Each scene shows the same named points in several views. A view is turned or mirrored, shifted and resized as a whole, has a little noise and may leave points out.

Scene 1
View 1
j495: [ 25   7  -7  29 -11  20 -27 -29  36  -4   1 -34 -15  31  12 -11  28 -18
  16 -45]
j56: [  9   3 -13  -1 -13   4   5 -12   0  -9 -16   3 -24  11  18  -4  -5 -29
   5 -15]
j328: [  6   3  -8   8 -10   2   0  -7   5   3  -2  14 -15  23  12  -4  -4 -22
  20  -7]
j104: [ 20   1   0  18 -14  17 -20 -11  20   5   1  -2 -14  21   5 -14  -3 -16
  23 -23]
j246: [  3   4 -21   4 -14   6  -3   5  25   8 -16  -8  -9  16  38   4  19 -38
  -9 -24]
j408: [-10   7 -17  -7  -5 -16  33 -17 -28 -14  -9  35 -24  12  23   1 -23 -21
  26  19]
j764: [ 22  -2  -2   4 -18  18 -11 -14   7  -8 -13  -1 -25   2   7 -17 -20 -19
  12 -21]
j827: [ 16   2  -6   9 -13  11  -6 -21   5 -10  -8  -2 -23  12  10 -12  -8 -18
  18 -19]
j582: [ 15   4  -8  24 -12  15 -25  -2  40  16   3 -16  -5  37  16  -3  29 -27
  11 -35]
j965: [  9   4  -3  15  -7   1  -8 -11   6   7   7  12 -16  46  -6   0  12 -25
  27 -13]
j908: [ 27  -4  -8   4 -24  27 -24  -2  32   0 -24 -25 -19  -5  23 -16  -3 -30
 -14 -43]
j235: [ 17  -1  -4   7 -13   8 -16  -7  12   7  -3  -2 -22  45 -14   0  20 -39
   5 -31]
j468: [ 12   3  -9  13 -12   8 -14  -4  22   9  -2  -7 -13  39   5   2  25 -34
   6 -30]
j635: [ 13   3 -13   5 -14   8  -4 -14  12  -6 -14  -9 -20  15  20  -5   7 -30
   2 -26]
View 2
j408: [-39   2 -38 -18  16  -9 -10 -38   3   8   2 -16 -15   6  -7  25 -17 -25
  25  10]
j635: [-18  -6  11  -5  16  -9  -5  11  10  13   3  -5  -1   2 -12 -12  19  -7
  10   7]
j908: [-19  -7  28   2  31 -16   0  32  10  30   2  -4  19   7  -4 -30  37 -15
 -10   7]
j827: [-24  -2  15 -13  12  -5   4   4  12  24  -6 -16   0   4  -9  -2   2 -11
   8  10]
j56: [-27  -2  -2  -6  17 -11  -4  -3   5  13   1 -10  -4   4 -10  -4  12 -15
  11   9]
j246: [ -3  -7  -3   3  24  -4 -13  16   3   9  20  10   3   5  -7 -18  29  -3
  15   2]
j328: [-13   2  -3 -11  10   7   4  -7   0  22   4  -8  -4   9  -6   3   0  -9
  17   9]
j495: [  3 -11  51 -12   2   5   3  38  24  22  -1  -5   4  -5 -18 -18  12  18
  10   4]
j104: [ -8   1  24 -12   7  10  12  12   6  35  -2 -11   7  10  -5  -7   2  -3
   7   9]
j764: [-31   0  17 -11  19  -9   9   6   8  32  -9 -19   7   8  -5  -6   8 -20
  -2  12]
j468: [  4   1  19   0   0  10   5  14  -2  14   7   0  -6   5 -14 -17  22   8
  18   7]
j235: [ -3   7  24   3 -10  10  13   7  -9  14  -4  -9 -13   5 -17 -18  25   4
  16  12]
j582: [ 14  -4  29  -3   3  16   4  28   5  22  11   5   3   5 -11 -20  19  16
  17   4]
View 3
j468: [  4  13 -24 -21  -4  17   6  11  -8  22  28  10 -33  -7  30   2  30  10
  15  20]
j582: [  2  23 -28 -17   5  22  16  17  -4  26  15   1 -48 -24  41  16  32  14
   7   8]
j908: [ 21 -10 -30 -17  24  -7   4   2   0  39  27 -10   7 -19  30  41  -6 -15
  20 -43]
j56: [  0 -24  -7  -1   0   2   5 -10  -4  23  18  14  13  27  10 -12  -6   3
  19  10]
j495: [ -8   9 -15 -13  24  34  30  30  19  10  13   1 -50 -29  42  23  27 -23
   7 -11]
j827: [-10 -23  -2  -5  -3   9  10   8   0   8   4   6   2  13  10   1 -10 -12
   6   7]
j408: [-19 -43  18  22 -26   2   7 -26 -15  15 -11  26  33  73 -11 -52 -27  27
  10  51]
j328: [ -9 -11  -6  -4 -18   6   5   0 -16  17  -1   8  -4  20  10 -11  -4  18
   4  29]
j635: [  5 -13 -13  -4  11   9  11  -3   1  27  22  11  -2  11  22   0   5  -2
  21  -1]
j965: [-16   3  -8 -18 -28  20   3  18 -13   2  10  13 -27   9  13 -14  18  12
   1  47]
j764: [ -6 -28  -6 -13  -6  -2   1   8  -4   9   7  -2  16   7   6  15 -21 -19
   4  -7]
j246: [ 18   4 -27   0  15   5  11 -17 -10  51  23  11  -9   9  35  -3  15  28
  27   1]
j104: [-10  -4 -12 -17 -12  11   7  20  -9   9  -2  -6 -17 -10  16  17  -3  -3
  -5   8]
j235: [  1   8 -23 -34 -16  13  -6  21  -8   8  43  16 -23  -5  20   0  32  -4
  16  29]
View 4
j908: [ 30 -22  37  -2  33  16   6  -6  24 -14 -34 -17 -15  48 -40   6  23  23
 -15 -62]
j104: [  3  24   4 -18  12  10 -16  20  48   9   0 -31 -21  10  -5   6   2  21
   4 -52]
j56: [ -9  -3  -5 -14   1  -4 -11  12   4  -1 -26   8 -13  16  18  29  24  25
 -18 -54]
j965: [-17  27 -10 -29  -9  13 -34  12  51  18  -7 -14 -22 -19  19  39  -9  17
   6 -48]
j468: [ -5   6  18 -21   9  31 -25  -6  49  15 -21 -12 -28  -6 -13  45  -4   3
  -4 -55]
j235: [  4   6  11 -26  -1  25 -32  -9  65  15 -33  -9 -26  -1   3  50  -8  24
   8 -60]
j408: [-46  13 -53 -22 -29 -34 -19  37 -34  -2  -9  22   6  -9  66  32  29  31
 -24 -35]
j827: [ -2  14  -4 -11   7  -3 -11  25  26   2 -11  -8 -22  21  16  10  21  29
  -9 -57]
j582: [ -1  13  31 -17  22  41 -19  -4  55  17  -7 -25 -34  -8 -34  33  -8 -11
  -3 -55]
j246: [-12 -18  22 -12  14  26  -8 -12  -3  -1 -25   2 -12   0 -27  43  12 -11
 -27 -47]
j328: [-19  14 -16 -22  -6  -1 -20  17  15   5  -8 -10  -7  -5  15  26   6  20
  -7 -41]
j495: [  8  24  39  -4  36  37 -11  16  71  21  -2 -21 -62  18 -23  16  11  -7
  -8 -76]
j764: [ 12   5  -2 -11  10  -9  -6  21  24  -7 -18 -15 -11  37   8   0  22  44
  -4 -56]
View 5
j965: [  3   8 -14  -3  -9   5  11 -29  25  -6 -13  -1  -9  20 -23   0   5  -1
  -9  10]
j764: [ 28  17  18  10  -3  -1  -2  -9  15   1  -7  -7 -10   3 -22 -20  -6  -7
   9  -3]
j495: [ 34  29 -16   1  20  23   1 -19  33 -18 -24  -4  -4   8   5  -3  16 -25
   2  -6]
j908: [ 47  23   5   8   8  17  -7  -2  11   6 -24  -4 -22 -16  -7 -18   1 -24
  28   1]
j408: [  1  11   7   3 -40 -39   8  -3  -2  -3   8  -3 -11  23 -18  -5 -27  30
  -9  11]
j468: [ 18  13 -23  -6  -1  16   8 -21  23  -1 -24   1 -18   6 -10   0   9 -11
   6  12]
j56: [ 23  16   0   0 -13  -8   3  -3  11   3  -9  -3 -17   7 -10 -11 -12   7
   8   6]
j827: [ 24  19   7   6  -4  -3   1 -11  17  -6  -7  -6  -8  10 -14 -12  -5  -2
   2  -2]
j582: [ 21  18 -25   0   4  22   4 -25  21 -11 -30   1 -14   2  -5   4  17 -25
   5  10]
j104: [ 20  15   3  10  -1   9  -1 -23  18  -9 -15  -5  -6   7 -22  -8   7 -18
   1   2]
j635: [ 29  20  -7  -1  -4   1   3  -5  15   0 -15  -2 -18   3  -3  -8  -4  -3
  11   5]
j328: [ 10  11  -3   5 -18  -7   5 -17  10  -5 -10  -2 -12  12 -20  -3  -4  -1
  -1  10]
j246: [ 27  19 -22  -1 -14   4   2  -4   3   0 -27   2 -28  -7   3   3  -1  -9
  18  17]
View 6
j495: [ 30  -5 -25  36  27   0   7 -29  23   2  26 -22  -7 -15  13 -25 -13  46
 -35 -22]
j582: [  2 -16 -27  32  39 -14   8 -20   6  -2  40 -11  -6 -19   9 -13  -9  21
 -32 -20]
j328: [ 16  10   3   6  10 -28   5 -10 -15   6  35  21   1  -7 -17   0  15   8
 -28   9]
j827: [ 32  21   3   7  -2 -20   2 -27  -3   6  27  13   6  -6  -8  -9   9  24
 -26   1]
j246: [ -2  11 -26  15  36 -25  11 -40 -29 -18  60   5  16 -17   1  -4  15  23
 -39  -7]
j408: [ 36  32  22 -14  -9 -36  12  -1 -44   6  39  50  11   3 -50  15  49  12
 -37  39]
j468: [  3 -19 -18  23  27 -16   6 -19   0  -1  45   4   9 -17  -5  -4  -7  24
 -30 -11]
j635: [ 20  14 -11  10  12 -18   5 -38 -12  -5  43   9  18 -12  -5  -7  10  32
 -32  -4]
j104: [ 18   9  -3  15   9 -21  -1 -20   8  10  23   3  -8  -9   4 -12  -3   9
 -21 -10]
j965: [ 12 -21   2  15  12 -21   5   6   1  13  33  21  -1 -10 -25   4   0  11
 -26   6]
j908: [ 10  32 -20  10  11 -20  -5 -71  -3 -12  41  -8  23 -15  30 -20  -5  25
 -19 -29]
j235: [  4 -29  -9  16  12 -15  -1 -21   6   4  44  13  24 -16 -13   0 -16  26
 -22 -10]
j56: [ 23  20   0   1   2 -24   5 -33 -20  -3  42  21  21  -8 -15  -2  17  26
 -30   6]

Which points are out of place in each view (at most two, in the order of its rows)? Write none if all are in place.
view 1: j582
view 2: none
view 3: j246
view 4: j104
view 5: none
view 6: j965, j235
